Each scene shows the same named points in several views. A view is turned or mirrored, shifted and resized as a whole, has a little noise and may leave points out.

Scene 1
View 1
<147>: [  0   3  -5 -12  12  22   9   8   0   4  32   5 -17  -2  25  -3 -12 -18
  18   0   4  -1 -13  -7  24   3 -10  21  -4 -12 -11  15  10]
<208>: [-12  -5  -6 -10  -3  55   4  16  12  15   7 -14  -2   3  22 -30 -21 -21
  16  -1  -6 -14  24  -3  30   6  -1  15 -13 -10  23 -16   1]
<279>: [  5  -4   2  -6   4  30  11  20   3  20  10  13 -10 -12   8 -16  -5 -26
   1   3 -11  12   1   8  13  22  -7 -19   8   8 -11   8  -3]
<251>: [  2   0  -7  -9   9  31  14  10  -5   0  22   0 -13  -1  31  -4  -6 -23
  21   2   2  -3  -6  -2  27   7  -7  25 -12 -12   2  10   3]
<282>: [ 13  -9  10 -13  18  18  24  19   3 -10   8  -6   0 -12   4 -30  11 -29
   6   7 -14  28  -5  -5  10  29  -5 -27  10  20  15  19 -13]
<32>: [-21  13   2 -28  17  14  -8   3  31  -1  54 -32 -16  18  11 -34 -45  11
  26  -8   4  -8  -7 -37  38 -16 -11  26   3 -19  10  -1  28]
<38>: [ -5  12  -1 -11   6  11  -4  10  10  34  40  25 -28  -8   8   1 -30  -2
   3  -2  -1   3 -20  -1  19   4 -17   1  15  -7 -50  13  23]
<179>: [ -1  -1  -3  -1  -8  40   3  21   7  43   7  26 -13 -16   8 -10 -16 -23
  -6   2 -13   3   7  18  14  20 -11 -15   7   4 -29  -1   1]
<202>: [  0  -3 -11  -7   3  46  15  11  -8   1  13  -4  -9   1  38  -7  -6 -27
  22   2   3 -11   4   0  28   5  -4  33 -22 -15  13   3   0]
<206>: [  6  -3  -4  -9  11  30  18  11  -9  -3  19   2 -12  -4  31  -3   0 -27
  20   4   2   2  -8  -1  23  10  -7  20 -11  -8   1  15   1]
<245>: [ 14  -8   4  -8  13  24  22  18  -5  -1   8   7  -7 -14  13 -13  11 -34
   8   7  -9  20  -7   5  12  26  -5 -15   5  12   0  19 -11]
<271>: [ -3  -3   2  -8   1  37   5  19  12  25   9   6  -7 -10   4 -26 -15 -20
   1   0 -13   5  11   5  17  17  -6 -16   8   6  -5  -2   0]
<231>: [-12  11  -4 -16  10  20  -2   5  11  11  43  -4 -21   7  23  -9 -34   0
  21  -5   6 -11 -11 -17  33  -9 -12  30  -3 -20 -12   5  23]
<112>: [-11   1  -2 -18   9  35   4  11  15   0  24 -22  -6   8  20 -30 -22 -11
  21  -1  -2  -7   8 -16  31   0  -4  17  -7 -10  22  -4   8]
<120>: [  4  -1  -2 -11  13  21  15  11  -3   0  24   5 -14  -4  23  -6  -5 -21
  16   3   0   6 -11  -4  20  10 -10  13  -3  -6  -5  15   4]
<197>: [ 18   4 -13 -10  24   7  26   0 -29 -26  44  10 -27  -1  53  33   8 -24
  34   4  22   1 -41  -8  28  -3 -13  59 -21 -24 -16  41  12]
<23>: [  4  -4   5 -11  10  25  12  17   8  11  13   2  -8  -9   6 -23  -6 -21
   5   3 -11  14  -2   0  15  19  -7 -16   9  10  -2   9  -3]
<138>: [ -1  -6  -5 -10   5  42  14  14   0   3  12  -7  -6  -1  26 -20  -8 -25
  16   2  -4  -5   7  -2  26  10  -4  15 -11  -6  16   2  -1]
<249>: [  9  -3  -2 -11  15  21  19  10  -5  -7  21   2 -12  -6  24  -7   2 -26
  18   4   0   9 -13  -4  20  13  -8  10  -3  -2   1  19   0]
View 2
<179>: [-39 -11   4  -9  -5   8   4 -12   5  -4 -26  -5 -14   1  11  11  10 -12
  -7  10 -26 -24 -32 -12  12 -17  -7  13 -17  17 -28 -10  40]
<245>: [-18   3 -31  13 -49   1  12 -26  16  14 -11 -22  -1  18   1  14  35  -1
  27 -35   0   2 -25 -10 -18 -20  20  28   0 -14 -26  20  19]
<231>: [  7  24 -18  -1 -22  -5  21  49  -7  -8 -37 -15 -21   2  33  27   6   8
 -56 -21 -30 -30  -1   9 -12 -46 -36 -19  -3 -14 -23  43 -25]
<197>: [  8  59  -1  20 -58 -14  16   7 -29  16 -53 -66 -19  57  -7  52  46  40
 -28 -48  17  14   4  34 -16 -53 -38   9  26 -41 -11  78 -33]
<206>: [ -6  23 -21  -5 -34  -7   9   9   3  15 -16 -28  -6  30  13  20  24  10
  -6 -29   0  -4   3  16 -10 -36  -9   8   7 -19 -22  34   3]
<202>: [ -2  28 -22 -31 -16 -12   4  28   3  26  -2 -27  -4  38  22  20  12  10
 -11 -23   3  -6  27  33  -6 -41 -14  -1   8 -16 -26  27   9]
<138>: [ -5  14 -33 -24 -19  -7   6  25  13  18   3 -13   0  21  28  10  10  -1
  -2 -24  -7 -12  14  18 -13 -34  -3   0   3 -12 -27  22  14]
<279>: [-24  -7 -20   2 -26   4  11 -10  13   3 -15  -7  -7   3  11  10  18 -10
   6 -14 -19 -16 -28 -13  -7 -19   8  17 -12   1 -29   4  26]
<249>: [ -5  17 -30   6 -44  -4  15   1   8  11 -18 -25  -6  20  10  19  29   7
   1 -35  -4  -5  -8   4 -18 -34   0  12   4 -21 -24  36   0]
<32>: [ 29  18 -55  -2 -29  -5  33  82   9 -15 -22   5 -15 -22  56  18  -3  -3
 -65 -40 -43 -45   8   2 -32 -50 -25 -34  -5 -23 -30  52 -44]
<38>: [-19   2   8  24 -25   7  21   8 -14 -26 -61 -13 -31 -11  13  28  17   1
 -50  -2 -43 -32 -46 -20  -1 -28 -32   0 -14   2 -25  25  -8]
<251>: [ -4  26 -20  -9 -29  -8  12  20   0  13 -15 -26 -10  28  19  22  19  10
 -14 -26  -5  -8   7  19 -11 -40 -13   2   7 -18 -24  34   1]
<120>: [ -5  17 -23   4 -38  -3  15   7   2   7 -22 -23 -10  18  11  22  24   5
  -8 -30  -8  -9 -11   3 -15 -34  -7   7   0 -16 -24  33  -1]
<271>: [-22 -11 -27 -11 -15   3  11   4  18   0  -6   4  -4  -5  24   3   8 -17
   0  -9 -27 -26 -20 -12  -7 -20   9   7 -15   5 -32  -1  26]
<282>: [ -9  -8 -58  12 -53  -1  17 -17  33  11   5  -6   7   2  14   1  31 -12
  36 -45  -7  -7 -26 -19 -30 -17  37  24  -8 -16 -32  17  18]
<112>: [ 11  16 -48 -24 -19  -8  17  51  17   8   3   0  -3   5  42   9   0  -3
 -23 -29 -20 -27  18  14 -20 -41  -6 -15  -1 -15 -30  29  -7]
<23>: [-14  -6 -36   5 -33   0  15  -1  20   1  -9  -3  -4  -2  18   5  19 -13
   7 -24 -20 -19 -23 -14 -17 -22  13  12 -10  -5 -30  13  15]
View 3
<202>: [ -7  17  -6  14  -5 -38  56  10   4  25 -11  19  36  30 -28  -8  -6   3
 -29   1 -17  17  -7 -10  35  17  -5  -8  -5   8  -2   9  16]
<147>: [ -7  14   2  15 -19 -42  45  -7   3  25 -18  24  17  23  -8   9   8 -10
 -26  19 -27 -12   0 -22   6   9   1 -12  -1   1 -11   2  13]
<279>: [  3   8  17  21 -23  -2  19  -5   2  27   7   2  10  -3 -26  -5  11   6
  -8  10  -8  -6   2  -9  -9   4  -9  -5  19 -16  13  -8  -2]
<120>: [ -3  18   9  18 -14 -34  37  -4   2  22 -11  15  23  12 -14  11   6  -6
 -21  15 -24 -10   0 -18   3   8   5 -10   3  -4   4   3  14]
<23>: [  4  15  15  23 -26 -12  21   0  10  23  10  11  20 -10 -22  -5  15   2
  -6  10 -21 -15  -4  -5  -9   3  -8  -8  13 -12  16   1  -4]
<197>: [-14  28   7   8  11 -76  56 -13 -19  18 -49  20  26  43   3  56 -13 -28
 -48  27 -31  -4  12 -46  20  14  41  -9 -14  11  -8   7  52]
<249>: [  0  22  12  20 -11 -36  34   0   0  19  -6  15  28   5 -14  16   4  -7
 -19  15 -26  -7   1 -17   4   9  10 -10   3  -4  15   6  16]
<271>: [  2   4   9  21 -32  -2  24   1  11  29  13  10  14   0 -29 -19  16  10
  -7   6 -10  -6  -5  -2  -4   5 -24  -7  17 -12   5  -5 -14]
<138>: [ -2  19   0  16 -13 -31  46  10  10  23   2  18  37  14 -28 -13   2   4
 -18   0 -20   9  -8  -3  23  14 -10  -8  -2   2   6  10   7]
<282>: [ 11  27  24  26 -16 -13  13   3   7  14  23   7  40 -33 -24   7  14   2
   3   6 -27 -14  -4  -1 -12   4   7  -9  12 -13  46   8   2]
<206>: [ -3  19   6  16  -7 -38  42   1  -2  22 -10  14  29  17 -19   9  -1  -4
 -25  10 -19   3   0 -16  15  13   6  -7  -1   0   6   5  18]
<231>: [-15   9 -12  15 -36 -54  56  -6  15  30 -24  43   9  36  -4  -8  17 -13
 -27  20 -36 -26  -6 -19   7  11 -14 -18  -6   7 -38   6   2]
<112>: [ -7  18 -11  19 -30 -44  56  11  23  24   3  40  40  14 -21 -25  14   1
 -15   3 -36  -8 -16   2  19  15 -21 -18  -7  10  -7  16  -4]
<245>: [  6  20  23  22 -10 -12  17  -1  -2  18   8  -1  29 -13 -24  11   4   2
  -8  10 -14  -3   2 -10  -7   6   8  -4  13 -13  35   0  10]
<38>: [ -9  -7   7  19 -44 -24  26 -23   1  38 -26  17 -24  26  -1   5  24 -15
 -20  34 -18 -34   6 -30 -23   1 -14 -10  16 -12 -35 -17  -3]
<251>: [ -7  18   1  14 -10 -40  49   2   3  24 -13  19  27  24 -19   4   1  -5
 -27  10 -21   2  -2 -15  18  14   1 -10  -4   3  -2   7  17]
<32>: [-13  17 -21  21 -52 -71  64   2  35  25  -9  67  28  21   2 -22  32 -15
 -15  19 -60 -46 -19  -2   4  13 -24 -32 -15  14 -38  21 -12]
<208>: [ -6  11 -10  16 -24 -25  55  17  20  28  10  25  36  22 -35 -40   6  14
 -17  -8 -16  13 -16   7  32  15 -32 -11  -2   6  -5   9  -8]
<179>: [  1  -8  13  18 -29  11  20  -9  -1  38   0  -5 -10  13 -29 -16  12  10
 -14  13   8   2   3 -14  -7   3 -22   1  26 -19  -5 -19 -10]
View 4
<208>: [ 17  28  19  -7  -5 -15   4 -19   8  -6  29  32  -6  48 -16 -18  -1  22
 -13  14 -10 -23  24   4   8 -27  13   5 -18 -40  31  -1  -9]
<271>: [ 17  21 -13 -14   1   2   7  -7  12 -19  30  38 -11  26 -32   6   5  25
 -19  23  -7 -12  12  -5  10 -30  10   1   7 -10   9   0   7]
<138>: [  4  16   5  -7  -2 -10   3 -15   4   1  23  23 -13  38 -11 -12   4  12
 -15  17 -13 -18  15  -3  23 -26  -4  -3 -14 -21  27  -1 -15]
<245>: [  0   0 -31  -9  10   7  13  -2   6  -2  22  24 -21  20 -15   5  10  14
 -18  26 -20  -6   2  -7  34 -29 -18 -15  14  11  11   2  -2]
<231>: [-11  26  20 -17 -25 -21 -19 -34   8 -12  18  32 -22  17 -29  12   8 -16
 -31   6  20 -17  17 -20  17 -27   4  22 -39 -11  17   2 -28]
<251>: [ -7  11  10  -9  -4  -9  -8 -20   5   4  20  15 -18  31 -10  -5   9  -7
 -19  14  -6 -15   9 -11  26 -23  -7  -3 -19  -8  21  -3 -24]
<249>: [-11   4 -13  -8  -2  -5   1 -13   4   3  16  20 -24  22 -13   3   9  -2
 -21  18 -10 -10   6 -11  37 -27 -17  -6 -10   4  18   3 -19]
<147>: [ -9  11   7 -13  -4  -7 -16 -22   6  -2  20  18 -17  21 -16   4  13 -14
 -22  12   2 -13   6 -19  24 -26  -5   1 -19  -1  14  -5 -22]
<120>: [ -9   8  -7 -11  -5  -5  -5 -16   5  -2  18  21 -23  20 -16   5  10  -5
 -22  16  -4 -10   6 -14  31 -25 -11  -2 -13   3  16   0 -19]
<279>: [ 11  13 -19 -13   7   8   3  -5  12 -13  28  30 -12  19 -28   9  10  15
 -19  24 -10  -8   5 -11  17 -28   1  -7  12   3   6  -2   5]
<32>: [-11  38  13 -15 -49 -40   1 -40   8 -18  10  55 -33  19 -36  13   0   1
 -39   4  25 -20  34  -7  26 -30  -1  40 -56 -25  29  16 -30]
<282>: [  3   2 -44  -6   1   1  30  -1   5  -5  18  38 -27  21 -18   4   7  31
 -21  29 -25  -7   9   3  42 -32 -25 -10  13   6  18  12   3]
<23>: [  6  15 -24 -13  -2  -1  11  -7  10 -14  24  36 -19  18 -27   9   7  20
 -22  21 -10  -9  10  -6  25 -29  -5  -1   5   0  12   3   2]
<179>: [ 21  18  -7 -19  13  14 -11  -6  17 -22  39  27  -2  18 -37  11  11  10
 -16  24  -1 -10   1 -18  -5 -28  21  -6  17   1  -4 -12  13]
<197>: [-43 -12  16  -9  -5 -12 -33 -29  -2  26   5 -11 -30  15   7   1  20 -53
 -24   6   3 -11  -6 -33  50 -20 -31 -10 -38  20  19  -7 -55]
<206>: [ -9   5   2  -8   1  -5  -6 -17   4   6  18  14 -19  28  -7  -5  10  -6
 -17  15  -9 -13   7 -13  31 -25 -12  -8 -13  -3  19  -3 -22]
View 5
<179>: [  5  15  24 -22  11  16  -6 -16 -11 -12  14 -23 -28  37   8   6   2   6
  10   1  -8  23   1   5  11  16  15   7  12   6  -2   1  -3]
<279>: [ -1  12  15  -8   7  18   6 -19  -8 -14   4 -16 -19  24   2   0   1   5
   6   3  -9  17  -7   3   7  16   2   8   1   8 -10  -6  -1]
<32>: [ 33   5 -13   5  26   0 -15   3  -2  -5 -10   9   5   6 -18 -31 -22  34
 -24   6   1  -7  -8 -12  27  34   6 -12 -19 -29  -1  29 -11]
<206>: [ 10   0  20  -6  13  14  -5 -13  -6  10 -14   6 -10  18 -14 -16 -18  -2
  -1   0 -15  21  -3  -5  15  15  -9   5 -11   2 -12 -14  -6]
<231>: [ 31   6  10  -4  26   7 -23  -5  -7   8  -5   5  -7  21 -13 -24 -23  19
 -17   3  -3  13  -4 -10  26  23   5  -4 -13 -16   3  20  -8]
<271>: [  1  10   7 -14   9  13   6 -12  -5 -18   5 -16 -18  24   2  -3   1  11
   7   2  -7  10  -2   4  10  23  12   2   7   2 -10  -1  -7]
<282>: [-11  10   2   7  -3  23  25 -20  -2 -21  -7 -12 -11   7  -6  -4   5   5
   4   5  -9   7 -17   3   1  16 -13   8 -12  11 -22 -19   2]
<251>: [ 14  -1  17  -7  16  11  -9 -10  -5  10 -14   6  -8  18 -15 -19 -19   0
  -2   0 -14  17  -1  -5  17  19  -6   3 -10  -1  -9  -9  -9]
<147>: [ 18   5  20  -2  18  13 -13 -13  -8   8  -8   2 -10  20 -11 -17 -18   6
 -10   2  -9  20  -6  -7  18  18  -6   4 -14  -4  -4   2  -5]
<138>: [  5  -2   8 -15  13   7   1  -6   0  -2 -15   3  -8  15 -14 -15 -14   2
   7  -2 -14  10   3  -3  15  25   2  -1   0  -2 -15 -13 -11]
<38>: [ 27  22  27  -2  20  20 -22 -20 -18   0  16 -16 -23  35   4  -6 -11  19
 -17   7   1  27 -10  -3  20  12   4   5 -10  -4  11  27   1]
<202>: [ 12  -8  15 -18  18   5  -9  -4   0  11 -20  10  -6  18 -18 -21 -23  -5
   7  -3 -19  16   7  -5  19  23  -1   0  -3  -3 -14 -17 -13]
<112>: [ 14  -1  -5 -10  18   1  -3   1   2  -5 -14   6  -2  10 -16 -23 -17  14
  -2   0  -8  -1   0  -5  18  31   8  -7  -5 -13 -13   2 -12]
<208>: [  6  -6  -3 -27  17  -3  -3   3   4  -7 -13   0  -6  17 -11 -16 -14   7
  12  -4 -13   0  10  -1  17  33  18  -8  10 -10 -16  -8 -17]
<120>: [ 11   5  18   0  12  16  -4 -15  -8   4  -8   0 -10  18 -11 -14 -14   3
  -6   3 -11  20  -8  -4  15  15 -10   6 -13   1  -9  -6  -3]
<197>: [ 28  -1  42  12  21  20 -24 -20 -11  42 -25  24  -4  17 -26 -31 -37 -10
 -21   3 -18  40  -8 -15  23   6 -35  12 -35   3  -3 -12  -2]
<249>: [  7   3  17   3  10  18   2 -16  -7   3 -11   2  -8  15 -12 -14 -12   1
  -4   3 -13  19 -10  -4  12  15 -14   7 -15   5 -12 -12  -3]
<23>: [  0  11   7  -2   7  18   9 -16  -6 -15   0 -14 -14  18  -3  -5   0   9
   2   3  -7  10 -11   2   8  19   0   5  -4   4 -12  -5  -3]

Which points are out of place in each view (at most two, in the order of its rows)? Write - if all are in place.
view 1 | -
view 2 | <245>
view 3 | -
view 4 | <147>
view 5 | -

Scene 2
View 1
<178>: [ 24 -13  -6   2   3  26  30   4 -22 -11   5   9  12  13 -30   0  -4   5
   3  -3  -9  10 -16 -23   0  25  10   7 -12   3 -17  16  -8]
<190>: [  7  -2 -12   1   9  22   7  -1   9 -10   9   2  14  -7 -27   1  -5   2
  13   0 -10  -6  -6  -7  -7  28  13  13 -19   1 -15  10 -11]
<89>: [  0 -15 -14   4  -5  -5  35  14   8  -2   4  23  -6  23 -18   7 -29   5
  -1 -12   9 -16 -31  -9  24  10   3   6  -9   8 -34  30 -13]
<203>: [  5 -15  -1 -15  16  19  18   2  18  -6  10   7  16  -1 -39  30   1  10
  22   3   9   3 -10  15   9  18  24  26  14  -5 -28  11 -13]
<57>: [ 48   6  -3   2  13  61  -2 -11 -27 -25   8 -17  34 -16 -38 -12  26  -1
  19  10 -35  33  11 -30 -40  46  15  18 -26  -4   8  -5  -1]
<133>: [ 42  -8  -4   6   3  45  26   0 -45 -17   3   0  20   7 -32 -13   9   6
   6   2 -23  24  -7 -38 -18  35   7   4 -24   2  -1   6  -4]
<37>: [  5  13 -22  18  -3   3   3   7  30 -11  12   9   4   2  -8 -12 -28  -8
  -1  -9 -12 -25 -15 -12  -4  26  -5  11 -41   8 -21  25 -14]
<88>: [-18 -25  -9 -11  12  10  25   0   4  -2   8  16   7  -4 -33  16  -6  16
  16   0   3 -17 -10   9  13  18  24   5   5  -1 -26   9 -12]
<82>: [ 38 -13  -4   6  -2  44  36  -2 -67 -16   0   5  15  10 -32 -23   9   9
  -1  -1 -25  22 -10 -50 -14  35   7 -11 -26   6   4   8  -2]
<50>: [-18 -12 -18   2   2  -3  22   6  19  -2   8  19  -2   4 -19   5 -26   5
   5  -8   2 -29 -19   2  17  17   8   4 -15   5 -30  20 -14]
<86>: [-21 -14 -15  -3  11  11  12  -2   6  -5   8  14   8 -15 -27   0  -9  12
  14   0 -12 -26  -4   3   2  26  18  -2 -15   1 -17   6 -12]
<41>: [ 56  -5   6  -5   7  47  24   5 -22 -17   6  -6  24  14 -42  15  14   2
  14   6  -4  41 -10 -22 -12  27  14  29   0  -3 -13  12  -6]
View 2
<133>: [-17  28   5   1  40   4   1 -37 -21 -27  13  32  57  -3 -12  14 -16  33
   3 -29  43  -4  23  46 -13 -45  47  13  11  -6 -15  15  21]
<86>: [ 19  -4 -15 -11 -24  11 -25   0 -31 -19 -36   4  11   0  -6 -41 -15 -14
 -30 -28  -9 -12   6  17  -4 -35 -13   9   2 -21  -9  -4  31]
<82>: [ -8  30  10   6  41  12   2 -56 -31 -39  15  33  72  -4 -21  20 -20  31
   5 -41  46 -12  20  51   1 -52  58  16  25  -4 -14  13  47]
<57>: [-26  46  22  -8  33   5 -19 -31  -1  -6  21  42  49  -7 -18  24   0  26
  -6 -27  57  15  38  28 -21 -44  39 -12  -6  10 -40  25 -44]
<190>: [ -4   6 -18  -9   2   3 -13  -1 -25  -7 -23  14  10   1   3 -31 -15   4
 -19 -18   9  -4  10  24 -23 -31  -3   7  -3 -21 -13   5   7]
<50>: [ 12 -13 -43  -7 -10   8  -4   9 -46 -18 -48  -3  -4   6   8 -60 -30  -8
 -21 -13 -18 -22  -8  26 -13 -20 -20  24   6 -37   9  -8  57]
<89>: [  7 -16 -51  -1  11  -1  15  12 -50 -21 -38  -4  10   7  16 -52 -36  13
  -8  -9 -17 -22 -13  40 -16 -19  -5  43   5 -42  25 -11  83]
<41>: [-20  21  -2  -5  49  -9  11   9   4  -6   8  27  51  -2   7  16  -8  58
   8 -13  30  18  21  42 -24 -39  46  34 -30 -12   8  10   1]
<88>: [ 29 -14 -17 -17 -27   6 -16  26 -21 -16 -43  -1  19   0   3 -34 -13   0
 -28 -23 -24  -3   1  19   4 -43  -3  36 -18 -28  14 -14  42]
<203>: [ 12  -8 -15 -18  -7  -6  -8  45  -2   1 -33   2  19   1  14 -26  -9  22
 -22  -9 -18  13   6  22 -13 -37   1  41 -42 -27  18  -9  10]
View 3
<50>: [  4  19   8   0 -11  17  -1 -12  14  15  -8   0   8   5  -2   7 -14   5
  15  -7  14  -7  13   2 -12   7  20 -13   7  -5  -4   6  12]
<89>: [  6  14  10   7 -16  13  -4 -12   9   9  -5  -7   7  17  -6  16 -23  16
  17  -6  11  -5  12  -7 -13   7  12 -12   7  -4  -7  10  29]
<133>: [-10  -8   3  27   5   4  16  13   2  31   9  -2   2  18   1  23  18  -4
   6  -1 -10   2  -7 -18   7 -25 -22  16 -16   5  -4 -20  18]
<37>: [  3  16  15   9  -8  21  14  -4   5  35   0   2  16  11 -10  -8   0  -4
  16 -13   9  -6   6   2 -13  14  24  -5   8   8 -18 -15  18]
<41>: [ -1  -4  -3  50   2  -2   8  10   4  20   4  -9 -13  28  17  25  22   3
  -2   4  -9   2  -7 -14  10 -10 -24  -3 -13  12  -5  -4  13]
<57>: [-14  -8   1  36  16   4  26  19   2  43  10   5  -1  11  12  12  42 -19
  -1   1 -13   1 -13 -10  12 -26 -22  16 -20  13  -4 -33  -2]
<82>: [-15 -12   5  17   5   5  14  12   1  30  11  -1   5  16  -4  30   9  -3
   9  -1 -12   5  -6 -26   6 -37 -26  27 -19  -2   1 -21  25]
<178>: [ -3   1   5  23  -4   7   6   3   6  20   3  -5   1  17   2  21   2   4
   9  -1  -1   0   0 -13   0 -11  -9   1  -8   2  -4  -4  20]
<203>: [  6  15  -6  27  -4   4  -2  -4  18   5 -11  -4 -12   7  23  15   5   4
   1   4   9  -6   5   3   0   6   2 -24  -2   1   3  14  -6]
<88>: [  2  15  -3   5  -6   8  -5  -8  21   4 -11   1  -2  -1  12  17  -8   4
   9   2  13  -7  11   2  -4  -3   9 -14  -1 -10   8  11  -3]
<86>: [-2 16  1 -2 -3 15  4 -5 18 19 -7  5  5 -5  5  8 -1 -6 11 -3 10 -6  8  3
 -6 -5 14 -6 -1 -8  4 -3 -5]
<190>: [ 0 12  5 16 -3 13 10  1 10 27 -3  1  4  7  4  4  7 -4  9 -4  5 -4  4  1
 -3  1 10 -6 -1  4 -7 -9  5]
View 4
<203>: [-29 -44 -60   2 -45 -23 -30  16  16  -2  29  42  14  28  15  -5   0  24
   0 -19  30  46  -5  11  12  29  31   4  -3 -17 -10  25  34]
<37>: [-40 -31 -28 -36   9   8 -18  -3  33  -4  35  39 -16   8  50  57 -24  -9
  29  13   1  10  38  39  32  27  20  11 -30  19   3 -48 -19]
<50>: [-44 -28 -55 -39   1 -21 -13   4  12 -13  33  48 -10   3  28  29 -27  -4
   6   3  26  19   5  20  29  26  36  -7 -28  11 -23 -45   7]
<89>: [-24 -36 -79 -39   0 -21 -13  10  24   0  24  51 -16   1  19  41 -28 -10
   0  14  11  23   5  29  16  44  37 -17 -36  14 -38 -49  27]
<88>: [-42 -28 -53 -22 -20 -32 -12  12  -1 -13  25  45   3  14  15   0 -10  11
  -5  -8  34  32  -7  10  21  13  32 -11 -14  -1 -28 -11  22]
<41>: [  4 -59 -38  22 -52  14 -29  18  35  32  -1  20   2  39  16  26  28  19
  12  19 -24  60  36  45 -23  19 -20   3   3 -10   6  54  51]
<133>: [ -7 -40 -15   1 -26  15  -9  13  16  24 -12  11 -13  20  16  37  29  -1
  15  41 -28  46  44  48 -21 -10 -38 -19  -5  11 -12  22  35]
<178>: [-13 -42 -44 -13 -22  -2 -13  12  20  12   2  26 -13  15  17  34   5   0
   8  25 -12  39  25  38  -5  16  -6 -14 -15   9 -20  -2  36]
<57>: [-16 -42  22  22 -39  32 -19   9  17  22  -4   2   3  38  31  25  42  15
  31  24 -25  52  56  44 -12 -25 -48   9  13   0  25  57  13]
<86>: [-50 -23 -21 -28  -6 -18  -9   3  -5 -17  25  39  -2  11  26  12 -10   2
   7  -1  29  25   9  14  28  -3  18  -7 -13   7 -17 -16  -1]
<82>: [ -4 -34 -12  -7 -19  14   4  12   4  24 -24   6 -21  11   7  39  33 -11
   8  56 -35  45  44  51 -26 -21 -48 -37  -9  17 -30  13  44]

Which points are out of place in each view (at most two, in the order of its rows)? Write - if all are in place.
view 1 | -
view 2 | -
view 3 | <57>, <190>
view 4 | <203>, <41>
